A landscape with many valleys, sampled at points; each row gives a point and its height.
A ball rolls from a point to the lowest of its 2 nearest points, and stops where none of them is lower. Distance is the straight distance between rows; heights are no part of it.
K955 h=81.2: [7 13 47 18 32 -3 -12 -5 -36 -21 21 22 21 0 8 -4 18 -28 -30 9 11 -10 8]
K32 h=39.9: [-18 -37 -5 -29 24 -14 0 -22 35 5 7 16 19 19 -49 8 20 -32 13 27 11 13 -45]
K171 h=46.1: [20 13 -12 -6 -35 -28 -20 -53 2 -56 13 -13 39 19 -22 3 3 -1 -22 -32 -1 2 -30]
K196 h=75.0: [4 6 30 5 -10 4 36 -11 -12 24 11 19 12 35 -4 39 -19 22 -7 -4 5 -9 -8]
K961 h=6.1: [-34 2 -12 -15 -45 29 33 -11 13 30 -13 -10 -16 1 12 -23 -22 36 22 -8 3 9 -9]
K581 h=15.1: [5 3 -31 -33 -12 15 10 5 54 28 -25 -65 -11 -14 -15 -20 -35 31 24 14 -21 37 2]
K823 h=47.1: [8 24 -7 16 -5 23 17 15 19 24 -9 0 -16 -10 10 24 -36 30 -2 -21 -38 0 36]
K746 h=65.3: [-9 -6 -36 -5 -2 -1 -49 -25 17 -39 -5 -22 -18 -14 -16 -32 6 -13 25 -37 34 -9 -11]
K934 h=33.1: [27 8 3 -35 2 15 41 3 45 30 2 -29 7 10 -21 4 -32 28 16 54 -45 17 -2]
K225 h=12.4: [7 -12 36 -1 27 4 28 9 4 14 33 23 -3 -3 -21 25 17 -16 -2 30 5 -26 -8]
K957 h=39.6: [29 7 19 -38 -3 3 57 12 31 22 6 2 8 16 -6 21 -10 18 9 49 -44 -21 0]
K17 h=30.2: [-17 -11 -21 9 -2 -37 -38 3 -43 -6 -39 2 35 33 0 2 -7 -14 -24 -20 -3 32 -18]
K93 h=86.3: [-11 16 32 -4 15 -7 2 -27 -4 -24 20 39 27 -33 7 -42 27 -22 -29 23 2 -7 -14]
K152 h=62.0: [35 21 20 -5 -11 -2 18 7 -18 -30 13 21 21 42 24 33 -4 0 -24 1 3 -32 17]
K244 h=18.1: [-1 3 -5 -11 -18 28 38 1 20 26 -4 -13 -24 -16 7 -6 -16 23 20 12 -21 -3 6]
K396 h=72.9: [-14 -9 5 -20 -2 -2 7 -27 27 -27 39 12 7 -27 -15 -55 38 -9 -7 50 -10 -22 -29]
K837 h=54.2: [8 5 -10 -29 -23 -36 -10 -40 34 -47 12 -13 43 38 -30 5 -8 -8 -2 -17 18 8 -32]
K790 h=58.1: [16 11 36 38 38 -15 14 22 -16 22 2 16 4 -1 8 44 -6 6 -24 9 -31 -3 27]
K246 h=68.4: [-14 -5 17 -26 -5 20 36 9 6 20 11 21 1 -8 -3 -19 16 6 7 51 -8 -23 -18]
K125 h=63.1: [0 -14 -36 -4 31 -12 -30 28 15 -12 -28 3 -25 -39 -7 -22 31 -46 26 8 2 7 -6]
K255 h=66.8: [11 2 -17 12 -11 -14 -12 -7 2 10 -21 -32 -7 28 -5 53 -28 17 2 -43 7 31 10]
K752 h=54.9: [-14 -15 24 36 14 14 11 -9 -21 42 24 8 -20 -8 -14 31 -9 15 -1 -15 9 8 -1]
K202 h=30.7: [-17 -14 33 3 19 24 14 6 -3 17 45 24 -25 -33 -16 -9 18 -9 1 22 14 -25 -6]
K144 h=21.3: [3 -1 -53 4 -23 -41 -37 28 -20 -2 -52 1 24 13 4 -2 -11 -13 2 -28 -5 26 -5]
K215 h=55.7: [14 -31 -15 -38 -10 9 1 4 41 12 -8 -37 8 -6 -33 -24 13 3 50 70 -15 28 -11]
K853 h=62.8: [24 22 -22 -31 -7 -8 22 51 21 -8 -30 8 -8 -24 34 -16 4 -8 5 32 -45 -4 31]
K173 h=75.2: [0 -9 -9 38 6 2 -27 -16 -19 16 -5 -37 -31 19 -7 37 -13 18 2 -53 19 22 13]
K191 h=41.5: [-21 4 -13 -15 -39 -7 15 -17 -5 19 -25 15 26 38 6 19 -28 24 1 -22 4 21 -17]
K631 h=72.1: [-11 -1 8 32 -2 1 -33 -47 -42 -30 21 -17 12 3 4 -21 11 14 -40 -42 3 -2 -5]
K798 h=47.4: [28 14 -23 4 -2 -31 -7 40 -3 -16 -34 12 12 2 20 19 0 -20 2 -5 -18 7 16]
K500 h=51.4: [15 24 32 11 10 -17 30 26 -19 23 -14 36 11 2 35 18 -8 11 -15 16 -22 -12 17]
K133 h=67.3: [31 -19 3 25 40 -5 -33 -2 -21 -31 16 -15 -12 26 -24 50 19 -34 -10 -22 21 -4 7]
K112 h=66.0: [-20 -13 10 43 3 17 -18 -22 -35 14 17 -19 -25 14 -6 14 -5 15 -6 -40 26 8 4]
K107 h=40.7: [-22 15 6 13 -21 6 4 7 -35 0 -9 22 11 3 46 -29 -10 18 -15 -7 6 -3 9]
K699 h=63.9: [1 13 -25 -6 3 19 11 39 28 14 -22 -6 -29 -45 18 -23 5 9 9 31 -50 -3 29]
K23 h=66.7: [-8 9 24 -25 0 12 40 26 3 39 -8 20 -5 -36 13 -23 19 10 1 75 -28 -11 -11]
K429 h=84.3: [4 28 68 -5 25 -13 -9 -13 -25 -11 29 43 12 -20 17 -32 23 -33 -32 29 7 -9 10]
K736 h=23.6: [0 -28 12 -7 39 -11 -8 -19 19 -18 25 20 22 14 -47 21 26 -42 0 16 17 -9 -35]
K635 h=76.5: [-3 -7 13 30 28 1 -34 -22 -31 -31 18 3 16 -2 -11 -12 25 -17 -30 -19 16 -2 -6]
K938 h=44.0: [29 5 10 21 -1 15 11 -2 -3 -11 19 -23 -19 26 0 52 -8 7 1 -28 13 -9 23]
K684 h=74.7: [-38 -22 -12 3 -6 21 -2 -16 14 39 -8 -12 -33 -24 -10 -15 -1 12 24 -17 16 18 -14]
K395 h=52.3: [1 -8 -14 14 3 -14 -23 -5 -32 -16 -10 -2 17 40 -10 21 0 -8 -18 -25 10 10 -8]
K251 h=22.7: [-25 3 -17 2 -35 4 28 3 -9 41 -33 19 4 5 22 -3 -26 39 8 -15 -16 17 -5]
K286 h=41.8: [11 6 -4 35 -13 13 -20 22 -46 -14 -5 -21 -24 2 55 -10 -5 7 -11 -33 0 -14 47]
K417 h=89.7: [-23 22 7 6 -11 -10 -32 -6 -32 -30 -23 11 22 -17 42 -61 2 -21 -15 -9 -3 15 9]
K620 h=58.2: [40 -5 -4 30 28 -7 -17 12 -2 -19 6 -12 -22 11 -11 57 7 -18 -2 -22 -2 -5 28]
K683 h=68.6: [-27 0 -23 11 -21 9 -32 -29 -4 -17 2 -1 -1 -4 3 -31 1 12 4 -37 22 3 -10]
K86 h=71.4: [-38 -6 -29 14 -23 15 -27 -21 -7 18 -18 -15 -22 -4 10 -20 -15 24 20 -44 31 20 -6]
K555 h=51.8: [18 -7 -26 -20 4 -23 -31 -10 31 -26 -8 -57 -2 24 -26 29 -13 -16 26 -40 52 7 0]
K899 h=34.1: [24 -24 27 -1 40 12 11 13 19 -9 43 6 -27 -14 -25 19 31 -40 12 26 7 -35 9]
K261 h=71.5: [-27 -8 4 -15 12 13 0 6 8 -5 13 17 -15 -38 -7 -48 40 -22 0 55 5 -10 -24]
K515 h=68.0: [-5 -24 -24 0 25 -11 -10 12 21 10 -21 11 -11 -18 -18 6 13 -24 14 10 -7 16 -16]
K785 h=47.3: [7 -27 10 16 42 -1 -34 -24 -3 -19 31 5 1 15 -45 31 22 -38 -8 -12 33 -1 -21]
K526 h=65.4: [0 -1 -11 18 3 -8 -40 -21 -45 -35 2 -30 7 41 -6 3 1 3 -35 -50 3 -1 2]
K81 h=49.5: [-2 -38 -11 -42 16 -6 0 -7 36 -4 5 -15 8 11 -43 -16 25 -21 35 56 4 11 -28]
K739 h=52.4: [-33 6 49 30 7 16 -6 -11 -45 13 38 25 1 -24 23 -35 2 6 -30 -3 19 -9 4]
K762 h=25.8: [24 7 5 -6 -5 23 31 23 19 8 13 -2 -30 -23 24 7 -3 2 4 13 -25 -25 35]
K260 h=65.2: [-11 19 6 -5 16 10 33 32 13 42 -27 21 -12 -36 13 -14 -1 15 -7 44 -50 2 13]
K220 h=50.9: [-4 10 35 -2 1 10 23 -1 -17 4 23 39 12 3 22 -4 -1 7 -20 13 11 -28 -2]
K309 h=35.3: [-3 12 -15 22 -25 -1 2 22 -25 7 -25 4 -6 1 44 -6 -18 15 -3 -21 -13 2 24]
K613 h=70.0: [-35 -20 -7 -22 -15 26 11 0 12 19 4 2 -6 -23 -13 -42 23 6 21 61 -7 -2 -23]
K519 h=78.5: [-40 -37 -24 -2 17 -1 -28 -21 16 41 -16 -6 -23 -25 -27 -4 9 -4 28 -14 22 33 -31]
K549 h=40.4: [8 -7 -28 -29 -19 -18 8 4 38 7 -25 -18 10 16 -14 21 -20 -2 20 -11 -5 19 -9]
K142 h=38.7: [-20 -3 38 12 9 23 31 15 -19 45 30 25 -24 -40 2 -4 1 15 -2 15 -2 -14 2]
K245 h=25.3: [32 7 -10 -27 7 27 23 8 55 26 -3 -69 2 -10 -22 -18 -35 40 21 56 -27 42 9]
K941 h=37.4: [9 22 -17 -1 -39 -10 -25 -49 8 -56 15 -32 11 17 -6 -11 -7 16 -14 -51 19 -3 -11]
K754 h=39.3: [21 19 -42 -11 -22 -33 -22 34 -11 -36 -34 4 25 16 12 -10 -2 -30 -4 -17 0 0 3]
K326 h=26.9: [-8 19 -15 -1 -31 7 -19 -29 6 -33 1 -50 -9 24 1 4 -20 23 6 -55 53 3 3]
K594 h=45.8: [35 7 16 -37 6 -15 42 26 20 -6 -3 27 21 19 7 25 6 -11 2 40 -25 -30 -1]
K136 h=63.7: [-8 -3 46 53 35 2 13 14 -31 50 20 18 -9 -22 2 35 -10 18 -24 -1 -20 -1 21]
K840 h=28.5: [-4 -1 -45 -36 -20 -10 -2 1 42 19 -39 -41 -12 -5 -12 1 -24 11 32 -19 -3 31 -3]
K715 h=68.3: [6 16 19 4 -19 -2 15 -17 -35 -17 14 14 27 54 10 30 -13 19 -31 -15 9 -18 -5]
K317 h=58.6: [7 -2 -25 11 20 -8 -39 29 -10 -23 -29 -2 -20 -34 23 -29 19 -41 16 -12 4 8 20]
K563 h=32.3: [28 7 9 14 -7 22 20 10 1 -3 21 -1 -24 2 21 24 -4 2 5 -13 -1 -26 34]
K128 h=61.2: [6 -7 -24 -33 -16 1 21 31 22 -6 -17 4 -5 -4 10 -17 8 -6 20 33 -26 -14 1]
K787 h=87.4: [-31 18 10 -8 -9 -13 4 -22 -9 -16 -3 45 40 -18 19 -58 11 -1 -24 11 -9 4 -25]
K502 h=50.5: [1 -5 -19 -39 -21 -16 4 -13 34 -16 -11 -25 22 39 -20 12 -21 -4 16 -16 31 13 -12]
K552 h=88.5: [-28 8 -16 5 -17 -20 -23 -15 -22 -28 -24 23 40 -8 12 -41 1 -1 -21 -19 -2 14 -20]
K232 h=60.6: [19 -2 -34 -11 -6 -13 -42 -3 17 -45 -8 -22 -6 15 -22 7 2 -30 22 -31 28 -12 -4]
K513 h=56.6: [-21 8 62 10 19 1 14 -12 -30 9 50 45 17 -12 -4 -10 11 6 -33 15 18 -22 -18]
K767 h=45.7: [0 19 15 -11 -23 4 34 14 -20 9 -9 39 18 13 43 -5 -8 20 -12 7 -6 -22 5]
K338 h=45.9: [-30 -10 45 32 3 22 14 0 -41 40 40 22 -13 -20 0 6 -4 24 -11 -11 21 -12 0]
K458 h=46.2: [5 8 4 19 -9 30 -19 12 -24 -22 15 1 -29 -27 52 -37 8 -5 -6 -19 21 -21 43]
K344 h=55.1: [37 15 24 -2 16 -19 24 17 -10 -11 -4 31 24 36 10 52 1 -11 -15 17 -8 -20 4]
K815 h=73.7: [-30 -34 -15 23 28 -5 -28 -6 -7 24 -14 15 -7 -23 -15 -12 18 -21 10 -9 15 21 -23]
K279 h=74.5: [-6 -18 29 -29 5 14 17 -17 27 -9 59 -3 5 -3 -36 -32 32 -1 16 69 2 -25 -20]
K477 h=40.2: [21 8 -13 2 -5 1 -21 -12 18 -32 1 -67 -24 22 -7 30 -13 -3 19 -51 53 -4 14]
K296 h=41.7: [9 21 -18 23 -32 -1 12 18 -12 16 -27 -3 -1 8 29 25 -36 39 -4 -32 -35 8 37]
K170 h=53.7: [29 0 -26 19 20 -23 -26 37 2 -23 -22 -2 -16 -21 15 9 14 -27 6 -15 -11 2 30]
K550 h=59.0: [11 -14 -22 -33 -6 1 16 19 35 16 -18 -15 -2 -9 -17 -11 4 1 31 59 -41 9 -11]
K376 h=55.3: [-4 6 -6 24 3 1 3 -5 7 38 -17 -5 -5 7 -11 45 -34 30 -2 -27 -18 29 14]

For each start below, name the point where the ball stops.
K93: K144
K620: K961
K152: K581
K613: K736
K279: K736
K128: K736
K815: K144
K173: K225
K136: K225

Call two points neighbours if one is among the 2 nearest of the other. Go from one point of each pair to the other, from neighbour to neighbour, staying as low as possible. Name the highest point that can't be avoided.
K144 and K581: K519
K961 and K736: K133
K225 and K581: K196
K326 and K581: K837
K309 and K225: K513
